Points on a hilly landscape, in no order, each with its height.
From any point a ball rolls to the lowest of the 3 points nearest to it. It stops when none of these is lower. Distance is the straight distance between rows; heights are no part of it.
mugo: [120 156 108 108 139 116 108 178 165 199 125  85 123 135 156 134  25  79
  67  95 174 122  79 139]  height 26.3
luso: [144  98 149 133 119 100 161  56 140  48 113 174 131 106  97 128 145 163
 163 145  99 108 174 105]  height 61.7
fotu: [150 129 144 172  68  84 156  61 112  57  75 145 143  90  79 114 167 171
 139 143 138  98 134  90]  height 75.6
domev: [113 130  97  87 162  54 175  76 154 107 101 144 105 124 130 118  41  90
 103 100 115 147 130 133]  height 31.9
tav: [110 133 126  94 168 117 158 101 147  99 125 129 118 138 134 123 103 100
 132 143 107 151 152 118]  height 50.6
Bep: [133 128 125 102 154 136 114 164 169 219 136  93 125 150 191 129  26  76
  71 100 171 136  98 135]  height 24.3
Sez: [122 107 131 105 157 104 168  73 149  60 121 154 121 123 115 118 109 125
 153 137  88 139 174 113]  height 65.2
gibu: [123 121 119 105 149 154  89 180 148 208 139  87 124 148 181 135  47  78
  75 100 169 158  85 139]  height 26.2
Visib: [ 92 130 112 158 103 153  82 207 125 147 151 109 149 129 147 140 142 144
 123 111 143 151  89 164]  height 84.4
Sutan: [123 122  87  92 157  34 174  56 157 121  83 153  99 131 124 131   4  91
  84  73 115 141 137 137]  height 46.0
Nes: [116 169 100  98 142  71 151 132 164 161 102 104 112 121 141 132  28  89
  79 104 153 116  89 136]  height 49.8
Fizuv: [168 116 136 157  92 160 111 128  70 133 131 138 136 132 109 133 215 173
 153 122 130  86 117 127]  height 47.7
palar: [162 108 149 147 118 177 112 133  92 143 153 149 131 141 118 135 209 159
 156 132 117  95 143 135]  height 46.8
rog: [129 129 147 123 141 158 126 136 126 130 146 133 132 139 123 129 161 132
 147 147 104 132 164 121]  height 52.7
vako: [146 132 134 169  85 140 129 122  85 123 121 128 139 118  95 133 197 175
 131 134 132  94 127 122]  height 41.2
Bugu: [149 124 152 136 129 171 115 142 112 142 153 141 129 147 118 132 184 145
 150 138 110 115 162 131]  height 49.4
pize: [110 155 117 104 149 130 129 146 144 156 129 101 113 139 137 123  81  89
  95 129 134 147 107 130]  height 35.3
segem: [103 150 122 118 132 109 152 121 140 100 116 130 127 112 117 118 125 123
 138 150 107 137 147 116]  height 71.3
mevo: [155 110 155 129 118 125 147  76 120  80 117 156 125 110 107 136 177 157
 166 152 107  93 172  98]  height 65.4
ruv: [171 122 154 148  97 137 137  83  95 106 107 141 130 109  95 134 198 170
 152 145 122  84 149  96]  height 31.3
Vodil: [122  98 104  92 171  74 169  57 147  75 105 155 105 125 117 120  57 100
 116 112  89 163 157 128]  height 7.0
pediz: [180 113 155 136 110 154 130  85  92 111 123 147 121 119 100 136 213 168
 163 143 115  74 151  99]  height 27.2
fav: [ 98 139  86 114 127  46 173  88 144  73  91 142 112  90 109 110  53 111
 120 115 111 149 125 123]  height 31.4
mupan: [170  90 167 121 123 113 152  54 129  54 114 173 121 110  98 132 172 166
 180 147  97  82 181  95]  height 65.3
Nezov: [159 103 115 159  91 168  74 165  70 130 157 138 160 125 160 136 231 185
 151 106 171  94  76 169]  height 51.5
tuf: [136  97 147 118 143 102 162  60 146  51 119 172 127 118 101 130 129 143
 166 143  90 126 183 110]  height 62.0
dubar: [174  91 136 144 115 186  87 151  73 142 165 150 134 150 142 139 226 165
 159 117 138  90 114 149]  height 41.3
deboz: [126 113 100  85 172  61 176  57 157 126  94 150 103 140 143 129  19  85
  87  89 117 144 139 135]  height 41.6
gez: [104 149 126 139 128 145 117 165 125 144 140 111 131 134 121 123 136 125
 123 138 124 144 128 133]  height 64.0
nuvad: [172 125 139 160  85 141 128  94  76 115 104 123 131 114  88 127 212 174
 142 130 132  78 120 103]  height 38.9
Mefi: [108 128 135 134 134 166 100 178 125 150 156 110 133 144 140 128 141 124
 125 134 126 158 122 143]  height 57.4
fupo: [ 97 162  77 114 128  24 172 101 147 105  82 134 108  91 110 120  27 101
 104 102 129 130  97 129]  height 45.6
por: [121 140 129 154  98 143 129 136 111 133 128 127 142 118 107 132 175 157
 137 153 120 114 137 123]  height 28.8
mol: [108 148 132 131 134 131 138 132 135 123 131 124 129 129 119 125 137 132
 131 149 114 140 146 119]  height 76.1
zano: [105 134 119 118 141  87 166  87 145  77 109 144 126 112 115 119 105 118
 138 143 104 138 150 114]  height 64.8
gulu: [123 102 141 141 134 181  79 186 119 158 172 126 150 155 161 135 167 134
 146 117 140 161 122 163]  height 27.1
puleg: [158  87 150 138 137 188  74 175 102 153 181 145 151 161 161 139 200 144
 167 114 136 136 134 162]  height 24.4
Sumis: [179  72 155 134 136 198  74 149  84 152 183 163 138 167 153 136 226 149
 172 111 127 103 135 157]  height 35.9
rodab: [147  97 165 129 153 197  88 164 116 163 175 133 143 170 153 134 175 128
 158 119 123 154 148 154]  height 37.9
tuli: [127 146  97  87 166  77 168  93 172 162 110 130 114 150 162 138  17  88
  83  97 145 128 111 134]  height 46.2
nimi: [126 118 132  98 159 167 108 156 146 187 143  97 118 156 174 124  79  80
  92 125 149 170 115 134]  height 40.5
zeg: [101 108 129 133 130 173  73 197 127 163 162 103 141 146 161 133 129 117
 122 112 145 176 100 164]  height 72.8
zil: [132 113 141 128 118 103 162  74 141  65 116 158 130 106 105 123 143 150
 160 156 104 122 172 101]  height 58.1
Dal: [101 123 105 117 128 151  74 211 141 186 142  85 129 146 167 133  61  84
  76  98 166 160  72 153]  height 34.2
lon: [131 126 146 100 166 150 143 110 146 114 138 131 124 147 125 126 137 114
 149 154 103 143 170 114]  height 54.9
vezuv: [102 169  91 119 121 102 101 195 152 184 115  79 119 111 133 132  28  88
  68  97 166 117  65 141]  height 29.8
Peb: [141 141 140 165  80 110 146  94 105 104 102 127 140  99  93 124 185 168
 133 146 130 100 141  98]  height 27.5
simoz: [182  94 170 132 140 194 100 130  95 151 166 158 121 168 130 134 210 144
 176 126 111  95 162 132]  height 43.0
tate: [170  92 125 146 108 178  67 168  75 138 172 147 153 136 167 137 230 167
 163 102 161  98  96 169]  height 45.4
Zinu: [ 89 166 104 123 124 111 114 184 147 156 121  93 115 116 130 127  72  97
  85 124 142 138  84 136]  height 37.3
fup: [122 136 133  94 174 155 131 135 150 166 134 103 120 157 159 116  83  82
  99 139 138 164 124 130]  height 38.8
rafo: [131  99 132 150 117 170  76 178 105 148 175 135 155 148 154 135 189 150
 150 118 142 136 118 170]  height 7.7
Gevo: [133 141 140 158  96 123 140 107 120 110 119 138 135 114  97 129 174 155
 143 152 118 107 150 104]  height 15.6
manut: [108 114 101 101 152  63 173  71 148  71  99 154 111 109 111 117  66 106
 125 118  98 155 153 124]  height 16.7
faba: [164 111 170 124 134 141 141  85 127  86 134 157 120 132 109 137 182 151
 171 153  99  88 186 101]  height 62.7
durin: [115 133 130 146 107  83 168  78 139  64  98 147 136  93  99 117 133 150
 145 150 114 120 154 100]  height 51.8
Sope: [ 88 156 112 132 125 131 113 180 138 152 131  97 121 126 126 128 103 114
 105 129 133 151 103 134]  height 50.9
darot: [104 160 111 103 142 118 119 170 153 175 125  91 114 130 144 126  55  81
  76 112 153 139  88 137]  height 29.7
fafe: [ 87 179  94 123 123  69 149 139 144 123 102  98 109  97 117 121  68 101
 100 132 136 124  94 118]  height 89.3
tibag: [119 110 133 106 158 173  95 178 142 191 150  93 127 153 172 124  89  86
  99 119 157 178 101 146]  height 42.9
kif: [109 152 126 166  86  91 151 110 123  96 102 125 145  94  98 119 152 158
 131 151 131 117 134 101]  height 32.1
fudo: [119 151 119  96 155 122 122 148 160 173 126 101 115 146 154 128  50  76
  80 116 154 140  98 131]  height 32.0
Lor: [ 92 165 112 142 115 104 149 130 133 114 113 116 129 104 107 118 123 133
 129 152 117 136 129 113]  height 77.5
mos: [ 98 158 120 163  95  75 166 107 135  85  97 126 141  87 101 120 121 147
 132 152 124 129 131  99]  height 42.0
lisi: [132  93 148 110 168 189  90 173 134 188 162 101 131 166 173 129 112  89
 114 129 146 196 117 143]  height 48.1
daler: [179 105 148 139 108 171 118 114  80 132 139 150 122 135 110 132 216 164
 156 132 118  81 139 117]  height 48.4
libav: [161 112 119 163  98 176  88 154  76 137 157 139 148 133 142 138 218 177
 149 115 145 101 100 152]  height 44.9
Torul: [132 127 150 115 147 129 147  99 139  96 128 146 128 135 113 127 153 135
 159 158  94 119 175 114]  height 58.5
boga: [ 98 159 119 148 111 123 136 149 132 129 129 113 131 118 111 126 136 137
 125 146 118 133 128 121]  height 72.7
kog: [166 113 160 144  95 109 156  59 112  63  96 157 130 100  92 126 177 169
 163 149 120  88 156  93]  height 69.3
favav: [107 113 117 159 100 166  63 200 111 141 168 127 168 132 166 143 172 161
 140 112 156 141  88 176]  height 44.5
Som: [113 148 117  86 170 108 160 107 157 131 118 118 107 140 145 121  69  87
 106 126 127 147 131 124]  height 46.1
gedok: [ 92 168 110 119 135 102 147 141 148 126 118 108 117 115 125 121  97 109
 112 138 124 138 114 122]  height 84.5
vumup: [114 134 130 155 118 162 108 168 114 151 148 125 141 136 122 129 166 150
 133 139 125 139 129 147]  height 66.6
tezul: [ 90 162 108 146 106  65 166 110 141  83  96 125 130  90 105 108  97 128
 126 139 121 138 120 108]  height 50.5
tenud: [ 89 135 105 131 122 138  73 214 136 168 137  88 121 127 146 137  73 100
  86 100 156 154  66 156]  height 49.2
Tofab: [132 109 151 130 159 191  92 168 126 167 168 117 134 166 152 131 148 111
 146 128 127 169 140 147]  height 43.2
velo: [157 126 145 151 103 153 129 114  92 127 129 140 133 124 102 137 202 168
 151 141 121  90 145 116]  height 46.9
Vepef: [151 126 149 151  86  98 162  70 119  67  95 148 133  92  92 123 168 166
 155 154 129 100 148  96]  height 72.4
ladeb: [145 120 165 121 153 185 111 138 123 147 161 137 129 161 134 130 168 128
 154 141 106 138 168 128]  height 52.8
semu: [109 154  90  90 155  65 166  98 161 123  98 124 106 123 135 126  42  90
  97 113 127 136 113 130]  height 40.0
reb: [130 122 149 127 144 174 108 155 127 152 155 126 135 156 131 127 155 126
 143 143 114 149 147 137]  height 50.0
Fula: [106 120 115 130 125  74 172  84 145  58 101 153 123  94 105 113  95 132
 148 140 103 142 151 110]  height 59.5
sekes: [138 142 116  87 171 106 162 107 182 198 122 116 122 161 186 137  12  88
  82 101 157 123 117 130]  height 48.5
Medul: [ 92 184  92 118 119  90 124 176 148 163 105  81 110 108 122 128  49  94
  81 113 153 120  71 137]  height 34.3
Zitep: [144 119 128 167  98 167  98 154  90 146 146 134 144 131 122 134 202 167
 137 124 131 108 118 149]  height 50.4
fetek: [165 123 154 163  76  92 158  53 108  59  79 147 139  88  82 123 176 169
 150 148 137  91 137  90]  height 73.3
bik: [105 134 123 115 142 161  97 179 142 169 143  98 122 147 145 127  97  94
 101 122 136 164 104 139]  height 45.5

Where does a ball stop that starts at each point below?
nimi | Bep
velo | pediz
zil | Gevo
tate | rafo
Fizuv | pediz
Zitep | rafo
Nezov | rafo
Sope | Bep
Nes | Bep

Two balls start at each pair of points below. Name the first point that both come to, or write -.
tibag / gedok | mugo
mupan / tuf | zil
bik / Som | mugo
